A landscape with many valleys, sampled at points; each row gives a point and its height.
A ball rolls from a point to whichever of its 5 nearest points has the largest drop for the distance, and stops where none of them is lower. Distance is the straight distance between rows; heights are no part of it.
Dimev: [  7   2 -22 -13  33 -20  27 -30]  (h 73.3)
migo: [  3  -5 -23  -8  15  10 -13  41]  (h 45.2)
div: [-23   9  -8  18 -18  26 -16  50]  (h 23.0)
mag: [-18  -8  -9  12   7  27 -28  66]  (h 50.2)
Pum: [ -4  -1  -5 -11  30 -11  44 -62]  (h 26.3)
Ros: [ 10 -13  35   6  37 -31  36 -72]  (h 13.1)
Fedab: [  1  -3  -4 -10  44 -17  39 -56]  (h 30.4)
riva: [ 15   0   6  -5 -28  -1 -20  12]  (h 15.8)
bez: [  0  -6 -13  -4   1  14 -24  48]  (h 18.0)
Per: [-31  21 -20  18 -13  25  -5  40]  (h 11.1)
liviv: [ -6  -3   8   9 -27  19 -29  45]  (h 12.6)
lanel: [-23 -19  25  23  -4  34 -44  71]  (h 51.3)
mep: [  7   7   2  -8 -11  -6  20 -45]  (h 36.2)
zarob: [ 14 -13  42   0   2 -25  24 -75]  (h 8.4)
Lemel: [-40  -9  13  29  -5  35 -29  75]  (h 51.1)
bedas: [-11   8 -16   4  -9  17 -13  39]  (h 35.1)
selok: [-41   3   1  31  -1  32 -19  71]  (h 53.4)
fifeg: [ 10  -3  -1  -5 -22   4 -23  18]  (h 14.5)
disin: [ 17  -1  -6 -11 -13  -2 -17  15]  (h 21.1)
kini: [-27 -11   7  20   3  35 -33  74]  (h 50.9)
mig: [ -4  18 -10  -1 -27  13   5  -9]  (h 36.1)
pade: [ 17 -19  55  13  21 -40  23 -77]  (h 2.7)
riguv: [ 13  -7  13   1 -32   9 -35  31]  (h 5.9)
Nov: [ 13   2 -10 -12  -5 -10  -1 -10]  (h 50.3)
maka: [ 20   2   5  -8 -22 -10  -4 -21]  (h 27.1)
fofe: [  1  12 -21  -8   5   0  21 -27]  (h 43.8)
vubes: [ -3   5  10  12 -47  17 -22  25]  (h 22.0)
Niliz: [-12  14 -28   1  -4  14   0  26]  (h 54.1)
nek: [ 13   5   7  -3 -38   4 -13   0]  (h 24.2)
rizem: [ 28 -12  -3 -18  18 -34  -1 -14]  (h 18.9)
sula: [-31  -7 -12  17  16  33 -22  76]  (h 53.3)
Nagu: [-27  32 -29  10 -11  24  16   8]  (h 7.0)
botof: [ 12  -2 -12 -10  -7   1 -15  24]  (h 26.0)
goto: [ 31 -13  20 -12   4 -42  -4 -33]  (h 14.4)
Rar: [-13  21 -25   2  -8  16  17  -6]  (h 29.0)
Zada: [-54  -5   1  32  19  33 -20  84]  (h 53.5)
Nedov: [ -4   7   1   5 -27  15 -17  34]  (h 9.8)
dar: [  8   8  -8  -7 -11  -2   7 -17]  (h 37.8)
mafi: [ -8  18 -29  -7   6   7  25 -18]  (h 40.8)
bana: [  3  13  -2  -4 -26   8  -4  -5]  (h 31.8)
ditag: [  1   1  -3  -8  27 -16  37 -56]  (h 26.4)
Poviv: [-12  18 -14   6 -22  19  -6  19]  (h 24.7)
rizor: [-54 -13  13  32  21  40 -26  88]  (h 51.8)
Vip: [ 18 -12  -6  -9  -5  -1 -25  34]  (h 26.1)
vileg: [  0 -32  75  31  39 -23  46 -88]  (h 18.7)
Nav: [ 21  -5   5 -11  21 -33  16 -43]  (h 28.6)
bupe: [ 24 -12  18 -10  19 -38   7 -47]  (h 6.6)
zib: [ -3  20 -17  -4 -15  10   7  -4]  (h 50.5)
zilo: [ 10  -6   2 -10  36 -31  26 -52]  (h 29.3)
Rofu: [-24   8 -19  12   4  26 -12  57]  (h 38.9)
Zibaf: [ 25  -6   6 -16 -16 -17 -10 -13]  (h 24.4)
gop: [-17   4  -4  15 -15  25 -19  52]  (h 17.9)
bek: [  7 -10  28   1  27 -26  35 -73]  (h 19.7)
Tato: [ 19  -1  19  -6 -18 -22   3 -43]  (h 30.3)
Sevi: [ 16  -5 -17 -17  14 -17   0  -3]  (h 49.0)
sigev: [ 14  -5 -34 -20  31 -13   1  16]  (h 68.6)
tuvel: [  4  14   1  -1 -34   9  -1 -20]  (h 33.9)
Moz: [-17 -19  28  21 -21  36 -43  67]  (h 51.6)
sibi: [  4   4   7  -8   9  -8  33 -62]  (h 28.8)
vezab: [ 27  -7   4 -15  -1 -24  -6  -9]  (h 23.2)
ripo: [ 13  -4  14  -7   9 -26  21 -53]  (h 7.9)
Lig: [ 12   3 -26 -19  23 -16   8  -7]  (h 62.4)
pilod: [ 14 -15  41   4  24 -32  27 -74]  (h 11.9)
zutat: [  5  -5   1 -12  26 -20  35 -56]  (h 26.8)
kos: [  3   6 -12  -6 -15   8 -10  22]  (h 27.2)
venuk: [ -2  -6  -5   3 -12  19 -27  47]  (h 13.7)
nerag: [-10 -11   9  -5  49 -16  54 -74]  (h 27.0)
lom: [-42  23 -16  23  -4  31  -3  53]  (h 52.5)
nokef: [  3  -6   8  -4  39 -25  39 -66]  (h 25.3)
Ziva: [  9   5  -5 -13   3 -10  18 -37]  (h 46.4)
somi: [-15  21  -8  10 -31  24  -1  15]  (h 8.2)
kesa: [ -4  10 -31  -7   9   7  -2  27]  (h 10.5)
liki: [ 33 -15   8 -18   9 -37 -10 -18]  (h 16.5)
pinid: [  5   6 -22 -11   8  -7   8  -6]  (h 63.7)
zosit: [ 33 -16  11 -15  -3 -29 -17  -9]  (h 19.5)
gad: [ 19  -8 -10 -15   4 -14 -11   9]  (h 31.7)
fodu: [-12   9   4  15 -38  23 -18  33]  (h 9.0)
badid: [  6  14  11  -3 -45   5  -4 -24]  (h 37.9)

Two balls start at each pair of points below. Name the first point that both come to, or write never.
bek / liki | never
mig / badid | nek
Vip / gad | fifeg
Ziva / tuvel | never

Call two points neighbours if one is among the 5 nearest of the other. Go from one point of each pair to the other, from neighbour to neighbour, staying as low as possible. Name the highest point that can't be avoided.
bupe / kesa | gad
Nagu / kesa | botof
riguv / Nagu | Nedov
bupe / pade | zarob
